A landscape with many valleys, sampled at points; each row gives a point and its height.
From any point a ball rolls to the lowest of the 2 points nearest to it. It stops when none of these is lower. Distance is the straight distance between rows; heights are no part of it.
J_633: -3  -1  -28  -19  -2  -8  0  -44  26  -27  7  -21  2  33  1  28  2  4  -22  4  h=69.1
J_115: 17  7  54  31  -2  48  -11  8  -14  14  -27  26  -21  8  11  -1  19  19  35  -1  h=39.7
J_480: -4  12  -40  3  26  -38  33  -21  -25  -8  10  1  8  23  -3  -5  -32  2  23  34  h=51.5
J_412: 27  -20  -28  38  53  -13  -9  0  -26  -4  -17  0  19  12  -2  6  -26  -27  15  29  h=34.0
J_797: 13  21  21  27  -11  44  -31  1  -31  11  -27  39  -29  21  13  -7  15  4  -3  -2  h=44.9
J_379: 2  17  2  -7  -11  -4  -31  -8  13  28  8  -34  34  5  5  5  35  -21  -18  -19  h=61.2
J_479: -13  -31  8  -14  1  -23  -37  15  -10  23  -19  11  25  -32  2  36  -29  -17  -16  -20  h=33.4
J_240: -25  33  17  10  -54  14  34  -3  10  14  -1  4  9  -61  2  10  -14  0  16  -5  h=72.1
J_698: -14  24  19  29  -7  -2  35  34  -15  -14  0  -46  -12  -5  -25  5  -8  -5  20  -6  h=49.2
J_393: -8  -31  -20  -29  -8  -42  -21  -23  -24  17  -10  9  49  12  23  -10  -28  -25  -14  15  h=38.8
J_539: 2  -10  1  -25  -36  19  -13  -14  38  -12  0  -10  -17  -13  15  -19  8  -12  -41  1  h=69.5
J_122: 11  -3  -16  19  -39  -18  1  25  19  -17  -8  -23  34  -34  -31  -7  10  -10  -15  -37  h=56.9
J_840: -3  -6  12  -11  -11  -12  33  21  -33  -18  -13  25  -26  -11  4  -14  -38  25  3  24  h=23.8
J_315: 18  16  4  0  4  24  23  16  22  0  19  25  -15  4  -3  -34  44  29  10  -2  h=54.5
J_723: -22  3  -26  -30  16  0  2  -60  50  -21  23  -23  -3  -11  10  14  4  -2  -21  -3  h=71.6
J_104: -4  22  16  9  -16  43  -15  51  -4  11  -12  3  10  -21  -17  61  23  -6  13  -16  h=55.4
J_615: -3  3  26  -23  -65  16  -2  -1  13  8  -17  -22  3  -3  16  -3  3  -15  -21  -5  h=71.9
J_340: -12  -3  12  -36  -35  5  15  16  3  -30  -19  -4  -31  3  -7  28  -16  25  -12  -4  h=57.8
J_731: -15  -11  12  -39  21  8  19  0  20  7  21  -12  -24  21  23  -39  15  3  0  16  h=28.5
J_835: 23  7  56  7  -41  27  -10  22  -7  10  -29  -2  12  13  6  22  18  18  21  -2  h=34.3
J_411: -34  8  15  1  -12  37  -16  -29  30  8  1  4  -37  -19  -12  32  -6  -13  -2  -19  h=76.4
J_842: 44  -48  40  17  7  -10  -29  30  -7  -7  -21  -20  20  2  7  -19  0  -4  -7  2  h=18.9
J_759: -1  22  -34  -13  -25  -29  30  7  -34  -27  -13  42  1  6  -6  14  -21  45  -8  -3  h=59.9
J_338: 30  -2  -17  50  31  -9  10  -27  -26  1  3  14  6  15  5  -38  -28  -13  31  40  h=21.2
J_579: 8  -9  39  -11  -34  39  1  6  15  -11  -16  18  -41  -3  -5  9  1  19  4  6  h=53.7
J_188: -5  0  -27  15  18  2  15  6  21  -8  15  -48  -4  -22  -4  -26  0  -37  -15  12  h=32.6
J_331: 10  3  -3  -47  -7  -27  -19  14  15  8  4  -24  50  7  14  12  50  16  -15  -26  h=63.3
J_865: -12  36  -2  10  -14  5  27  39  -9  12  6  -20  7  -9  -11  17  20  6  18  -12  h=52.0
J_450: -7  13  -23  -18  -3  -25  15  -54  -26  8  -2  14  15  44  17  4  -33  7  9  29  h=47.6
J_232: -16  -17  -50  -44  -3  -11  13  -10  3  -36  -12  15  -16  -10  7  6  -28  2  -33  11  h=64.2
J_764: 12  2  -3  -33  -10  -14  47  11  6  -20  10  26  -20  -13  4  -18  -6  50  8  5  h=34.8
J_202: -6  7  -28  -33  12  11  3  32  7  -4  5  12  0  -31  14  -4  25  19  -29  -7  h=49.3
J_386: -7  1  -12  14  -16  -31  39  29  -21  -27  -5  -38  12  -11  -23  -28  -28  -13  6  7  h=45.0
J_979: 15  -15  13  23  1  -8  19  -16  25  -28  11  19  -23  -34  -27  26  -33  12  12  -8  h=71.2
J_45: -9  22  -33  13  27  9  5  19  0  -11  12  -40  -8  19  -11  4  27  -11  -13  -2  h=24.3
J_657: 4  15  25  -5  3  24  -11  -15  20  4  13  26  -22  34  -22  53  36  41  29  -20  h=64.3
J_110: 0  -49  -9  -11  39  -43  -10  -6  3  9  6  -24  32  14  2  23  -31  -27  4  8  h=17.8
J_270: 42  -2  2  24  -46  -27  3  18  0  -26  -11  -3  34  -4  -18  -41  10  4  -11  -7  h=53.4
J_191: 14  18  29  29  19  2  -1  14  -33  38  2  35  1  2  18  -34  15  20  28  11  h=65.1
J_142: 5  -38  -6  15  20  -54  -1  15  -25  0  0  -31  51  0  -9  -8  -32  -28  16  7  h=7.3
J_400: 9  16  17  11  -22  21  18  19  22  -14  3  -44  -25  26  -14  -19  35  3  6  4  h=26.5
J_996: -8  21  29  14  3  -6  1  -27  -16  38  12  6  4  20  17  -31  1  -8  28  14  h=62.3
J_419: -5  26  -30  5  -21  -28  39  -14  -38  -7  -1  1  19  9  7  -40  -33  -5  4  29  h=54.8
J_951: -38  5  -7  -24  32  -2  -9  -49  26  22  27  -30  9  -6  16  29  0  -14  -5  -10  h=74.1
J_972: -7  -9  21  20  38  45  -39  -1  4  15  -5  40  -27  -10  -19  31  13  -6  20  -22  h=64.0
J_56: -5  -24  -40  -40  -13  -1  -12  -11  16  -18  -9  -3  -3  -4  24  -10  -11  -23  -61  14  h=66.6
J_150: -17  -26  -22  -58  10  -15  25  20  1  -42  -3  0  -20  -3  -8  27  -20  24  -12  -1  h=61.3
J_300: -26  -21  -7  9  48  7  -19  -51  26  17  20  -13  -7  19  5  9  -9  -35  10  9  h=77.3
J_763: -6  -9  3  -5  32  -11  2  -24  -15  28  16  23  -9  -4  21  -20  -25  1  15  19  h=65.3
J_215: -8  -2  2  23  -11  15  1  -37  26  -30  6  -11  -37  -10  -29  31  -24  -12  -7  -8  h=74.3
J_25: -4  4  -1  17  -18  -5  1  -6  -45  -18  -31  46  -19  -12  -1  9  -52  12  -6  8  h=10.5
J_366: 41  -6  44  -5  -55  -6  -15  19  -4  2  -23  -13  32  25  1  -10  37  13  4  -3  h=29.9
J_116: 18  -30  37  -11  -33  -20  -13  23  -14  -6  -26  -28  16  30  6  -3  1  6  -11  -1  h=25.0
J_434: -3  15  2  15  -40  -17  -10  1  24  11  0  -52  45  -18  -12  3  20  -24  -12  -35  h=59.2
J_678: 28  -5  -9  29  11  14  -54  -23  1  15  -4  7  5  33  7  1  18  -14  -20  8  h=49.4
J_688: -30  4  9  -37  -9  27  12  14  13  -3  5  -35  -31  32  8  -8  25  2  -5  0  h=16.4
J_601: 36  -27  28  18  19  5  -18  28  11  -5  -8  2  -7  -11  -5  21  7  16  3  -7  h=25.9
J_312: -35  35  -21  10  -3  34  8  -25  23  6  9  -15  -17  -11  -5  1  20  -8  -1  -15  h=45.1
J_775: 31  11  4  6  -21  6  6  21  -1  -5  2  9  3  -14  4  -36  14  4  -13  6  h=49.5
J_799: -23  24  -19  -8  -46  -35  27  4  -48  2  -18  21  17  -5  9  -18  -28  9  -4  0  h=57.3
J_292: 2  -26  10  5  53  15  10  13  10  -4  15  -5  -29  39  8  -45  9  -6  18  26  h=40.2
J_711: -2  -20  -6  17  16  -3  0  30  -11  -4  -10  -30  7  -21  4  -19  -26  -38  -23  14  h=39.0
J_537: -13  3  -35  -50  -17  -32  1  -41  -17  13  -4  17  24  15  28  -4  -16  7  -20  15  h=43.6
J_959: 0  2  -1  -6  3  -2  43  -18  29  -31  20  10  -40  4  -9  -20  -4  32  7  6  h=44.1
J_966: 2  -15  -20  6  -27  -53  17  -26  11  -26  8  -39  56  -12  -18  -30  -25  -21  3  -1  h=34.2
J_478: -7  43  -14  20  -18  39  -27  -2  -19  13  -13  35  -15  -2  -11  21  17  1  -15  -17  h=47.5
J_644: 5  -27  -33  -9  -12  -66  7  -7  -4  -1  11  7  66  -40  -9  -41  -26  -13  2  -7  h=25.8
J_861: -20  16  -2  28  15  16  19  -12  36  5  23  -30  -11  -35  -16  -22  8  -22  9  -11  h=39.6
J_384: 13  -24  -2  34  62  28  -33  15  -31  7  -13  21  -21  17  15  -23  7  -15  -1  20  h=59.0
J_484: 7  -38  10  -20  -5  -63  -9  16  -9  11  5  -16  61  -21  0  -34  -5  -20  5  -3  h=17.5
J_253: -2  25  16  21  -7  13  11  13  13  36  14  14  16  -63  -11  25  0  -4  26  -14  h=69.3
J_158: 23  13  -8  4  -7  15  -4  36  7  -19  -2  -26  -5  33  -11  13  48  9  -20  -13  h=30.3
J_290: 32  10  -29  41  8  -17  4  -25  -29  -19  -5  38  -6  25  -6  -6  -24  16  6  23  h=35.3
J_360: -12  12  -15  -19  -26  27  -19  -4  -12  4  -10  39  -21  -11  14  10  -1  6  -31  -1  h=43.5
J_201: 28  -10  -5  45  26  19  -27  0  -11  1  -4  -9  -3  25  11  -39  14  -22  -5  18  h=54.6
J_407: 17  7  1  -22  32  -2  -6  28  -1  27  17  23  10  -21  7  6  28  18  -3  -7  h=53.0
J_185: -24  9  24  -1  15  49  -10  29  7  9  -3  15  -26  -16  -13  46  20  -5  30  -14  h=59.1
J_707: 11  -24  18  25  41  28  -53  -7  -25  17  -16  49  -14  -2  13  16  -9  0  1  -2  h=63.0
J_277: -10  16  45  -22  -43  4  18  11  -11  23  -5  -27  2  -1  19  -21  7  -15  12  12  h=73.9
J_813: -29  13  0  23  13  38  8  -12  19  4  11  2  -41  23  -8  -20  22  -5  20  -13  h=50.3
J_165: -5  1  -1  -6  -27  -52  37  7  6  -23  6  -32  39  -15  -18  -21  2  17  16  -17  h=41.4
J_863: -12  -1  -23  -4  -9  -37  -7  -3  -24  26  -3  15  44  -39  9  -22  -34  -29  -16  0  h=32.7
J_349: 6  6  24  -31  -2  3  -3  24  9  4  4  18  -2  13  -20  72  26  46  28  -20  h=60.4
J_473: 6  -32  39  2  -11  38  -9  9  35  -2  -6  8  -30  -37  4  -6  -7  -14  -1  2  h=49.0
J_335: -36  -7  -31  -41  32  25  8  12  20  -16  9  -8  -28  -19  12  3  15  4  -27  1  h=54.1
J_162: -23  2  23  14  12  17  7  -43  9  13  13  -6  -25  44  8  -32  2  -13  23  9  h=57.1
J_377: -4  -27  35  16  17  20  -16  23  -8  8  -13  -19  -25  -11  13  -14  -20  -28  5  9  h=43.8
J_297: 43  32  -13  38  -5  -10  -2  -22  -9  9  13  32  11  10  -8  -15  14  24  2  -1  h=43.3
J_778: -35  -8  -19  -33  -19  -3  -14  8  -16  3  -19  7  5  -20  7  33  -19  -7  -30  -18  h=38.2
J_831: -14  -35  6  -28  32  -8  -23  4  0  23  3  -10  1  -7  15  13  -27  -25  -20  8  h=27.1
J_828: 7  5  -39  -28  8  -28  -26  -4  -4  8  5  10  34  27  5  25  30  18  -27  -17  h=65.2
J_370: 4  2  9  -17  30  -11  -4  4  21  15  23  -3  2  -5  -7  49  16  18  19  -22  h=56.7
J_11: -11  -13  4  -6  29  20  19  9  9  -37  9  6  -61  27  -17  8  -9  20  16  2  h=42.7
J_16: 3  -1  -4  7  6  -20  6  -25  2  0  14  8  2  -17  -2  7  -30  4  -4  2  h=67.8
J_364: 0  14  36  24  13  16  12  11  5  40  13  24  3  -31  3  -6  4  12  48  -7  h=67.2
J_807: 6  -25  8  2  40  9  -16  26  3  -24  -2  -5  -36  17  -14  30  -1  6  0  0  h=33.5
J_390: 10  11  -36  42  47  8  -30  -30  -10  7  4  4  8  38  -2  16  -1  -25  4  17  h=42.6
J_567: 6  52  -9  32  -7  25  5  -15  0  14  8  48  -8  5  -8  2  31  24  15  -18  h=48.8
J_809: 9  23  -21  -26  -1  -19  2  -31  2  -10  12  -20  24  48  1  16  33  23  -11  -3  h=66.9

Where does a ball stop that starts at each point below?
J_799 | J_142
J_951 | J_775
J_215 | J_188
J_253 | J_188
J_698 | J_142
J_615 | J_188
J_277 | J_188
J_478 | J_142
J_707 | J_338

Call two points neighbours if one is among the 2 nearest of the other. Go from one point of each pair to the other, from neighbour to neighbour, staying as low as possible. Name the highest point that can't be avoided.
J_842, J_142 | J_478
J_25, J_842 | J_959
J_45, J_688 | J_158
